Each row is a point on a landscape with many valleys, with its height.
A ball rolls from a point to the lowest of its 3 nearest points, and stops where none of them is lower. Distance is the straight distance between rows; heights are no part of it.
turo: [121 117 125 125 132 121 139 117 125 133 137  80]  height 4.27
kuv: [ 97  68 110 175 185 179 148  87 112 138 155  81]  height 2.78
ber: [161 153 118  99 115 140 116 118  98 109 119 117]  height 4.41
Popun: [132 104  93 175 134 146  70  98 102 158 148  92]  height 8.23
fuvib: [143 149 125  97 120 141 142 129 118 109 117 111]  height 1.67
Bubi: [113  88  89 189 163 179  83  86  98 152 151 101]  height 4.50
Dez: [129 116 181 100 137  89 192 177 163  90 124 208]  height 7.27
toz: [138 158 163 108 106  96 138 170 157 120  96 192]  height 1.27
Sidim: [103  73 103 179 183 180 127  84  97 137 161  90]  height 2.36
Gon: [155 168 152  90  96  86 129 180 163 131  96 187]  height 4.47
dum: [127  89 104 186 156 161  88  91  97 149 150  95]  height 5.75
pobad: [103  82  87 190 171 188  89  80  96 149 157  98]  height 3.67
rusa: [140 102  63 175 138 184  49 113 116 166 139  72]  height 7.47
gegap: [102  86 133 172 152 144 156 105 141 147 127  78]  height 3.60
Mif: [120  93  68 186 151 191  62  98 112 163 137  87]  height 6.46
nodol: [165 165 148  89 100 108 125 178 160 123  90 158]  height 6.38
rir: [138 125  92 142 116 131  84  97  95 147 151  95]  height 5.60
kurat: [154 149 107 107 112 136 111 105  90 115 133 110]  height 4.28
bine: [136 111 110 152 137 128  95 102  96 144 154  86]  height 4.69
paka: [121 101 134 149 146 129 137 113 127 139 140  74]  height 3.29
lura: [116  79 112 182 176 172 121  92 102 136 156  87]  height 1.69
Ruta: [116  92  80 191 151 182  67  93 105 160 144  97]  height 5.72
supet: [137 145 176 108 119  84 153 171 149 104 119 212]  height 5.87
Nota: [136 121 115 133 131 123 110 106 101 134 153  85]  height 2.85
seru: [144 155 140  99 110 131 143 152 148 115  91 142]  height 6.63
busus: [124 149 136 103 112 135 149 141 149 111  98 141]  height 5.00
fif: [138 140 120 101 121 134 134 115 110 116 132  96]  height 3.48
tunu: [133 155 157 111 108 108 141 161 154 115  94 187]  height 3.99
Vugu: [132  87 115 176 159 153 104  97 100 141 150  86]  height 4.08
rel: [115 142 126 103 115 132 154 125 140 121 117 108]  height 4.49
rin: [137 117 184 103 134  78 192 182 165  96 127 211]  height 6.57
seku: [ 73 136 151 129 120 105 159 121 145 129 128 132]  height 4.36
Zap: [ 77 144 150 119 120 111 163 125 145 119 124 154]  height 3.30
nurom: [129  90 125 166 157 139 121 106 111 139 152  79]  height 3.68
dati: [106 147 132 107 111 132 155 129 147 118 107 132]  height 1.38
tov: [134 118  85 150 115 136  68 101 103 156 147  93]  height 6.82
gikov: [122  80 120 173 169 159 132 101 116 140 148  80]  height 2.66
gar: [163 172 147  82  93  95 123 184 163 132  95 167]  height 5.52
Lubu: [108  96 135 157 146 128 145 113 138 145 132  76]  height 2.27
fid: [139 133 111 110 121 127 118 109  99 120 148  97]  height 3.98
sifif: [ 96 150 142 112 114 120 156 132 146 111 108 161]  height 5.36
vaf: [140 131 106 123 119 126 102  99  96 132 149  97]  height 3.80
nifuf: [175 166 145  88 108 117 124 174 148 118  90 141]  height 7.18
gifim: [ 98 134 170 113 134 107 176 151 140  87 131 191]  height 4.92
Gub: [152 140 179  97 122  65 163 182 155 107 132 214]  height 3.88
Fekol: [113 133 123 108 121 123 150 119 138 128 129  94]  height 4.04
Sorup: [120 132 177 112 131  99 176 163 147  89 125 204]  height 7.06
fera: [150 155 169  95 111  59 148 181 154 115 126 218]  height 2.29
kaso: [149 163 162  91 101  63 139 181 155 121 120 211]  height 2.63
leg: [ 76 139 160 116 127 107 168 134 137 103 132 170]  height 0.90
Ket: [177 162 142  93 117 129 125 155 130 112  93 132]  height 7.91
Zik: [ 91 138 134 114 115 122 160 124 147 127 120 124]  height 2.51
Vafos: [148 144 115 103 119 136 126 114 103 112 132 107]  height 3.83
nuzum: [157 179 140  73  84  74 129 185 162 134 108 197]  height 3.79
Kore: [123 155 149 111 107 122 151 147 150 112  93 172]  height 2.50
gatet: [179 158 134  95 115 139 125 138 119 107 103 125]  height 8.16
bar: [ 86  67  99 174 191 184 133  79 104 139 172  82]  height 2.73
mol: [129  98  82 184 141 168  63 101 110 162 141  91]  height 6.93
tav: [132 104  78 173 127 160  59 107 110 167 141  85]  height 7.97
Fisum: [135 112  94 160 124 138  74  97  99 156 150  95]  height 7.11
sunaz: [ 91  74  91 181 185 187 111  74  95 143 167  90]  height 2.81
gapo: [ 92 115 140 140 130 116 152 118 150 143 128  90]  height 4.46
Koban: [119 151 162 115 113 112 151 155 147 109 101 193]  height 6.02
Nada: [107 107 134 147 136 123 149 118 140 144 129  79]  height 3.31
kufu: [143 139  95 124 109 132  93  97  92 135 144 104]  height 4.43
Retev: [142 157 149 104 104 120 141 157 157 116  88 165]  height 5.85
tede: [153 154 133  96 116 138 140 141 135 109  97 128]  height 7.55
supi: [152 171 155  83  95  64 135 183 158 128 118 213]  height 2.02
peniz: [130 121 120 122 132 124 130 111 113 131 151  81]  height 3.74
volun: [158 185 131  62  83  73 130 187 162 133 111 205]  height 4.85
kobup: [ 97 147 160 114 120 115 162 141 140 103 114 186]  height 4.72
gaf: [130 137 121 101 122 133 145 118 122 116 129 100]  height 3.02

Where does a ball stop that starts at each point below?
turo => Lubu
Sorup => leg
rin => supi
nurom => lura
rir => Nota
kurat => fuvib
tav => lura
nodol => toz
Popun => lura
sunaz => lura
gatet => fuvib
fid => fuvib

Call two points neighbours if one is among the 3 nearest of the other. Go from one point of each pair to the other, from neighbour to neighbour, staying as low as possible. Name the highest point that can't be avoided.
Nota and supi => Koban
Lubu and fuvib => turo
supi and toz => Gon
Nota and fuvib => fid
dati and leg => seku
fuvib and leg => rel
Lubu and lura => nurom
Kore and toz => tunu
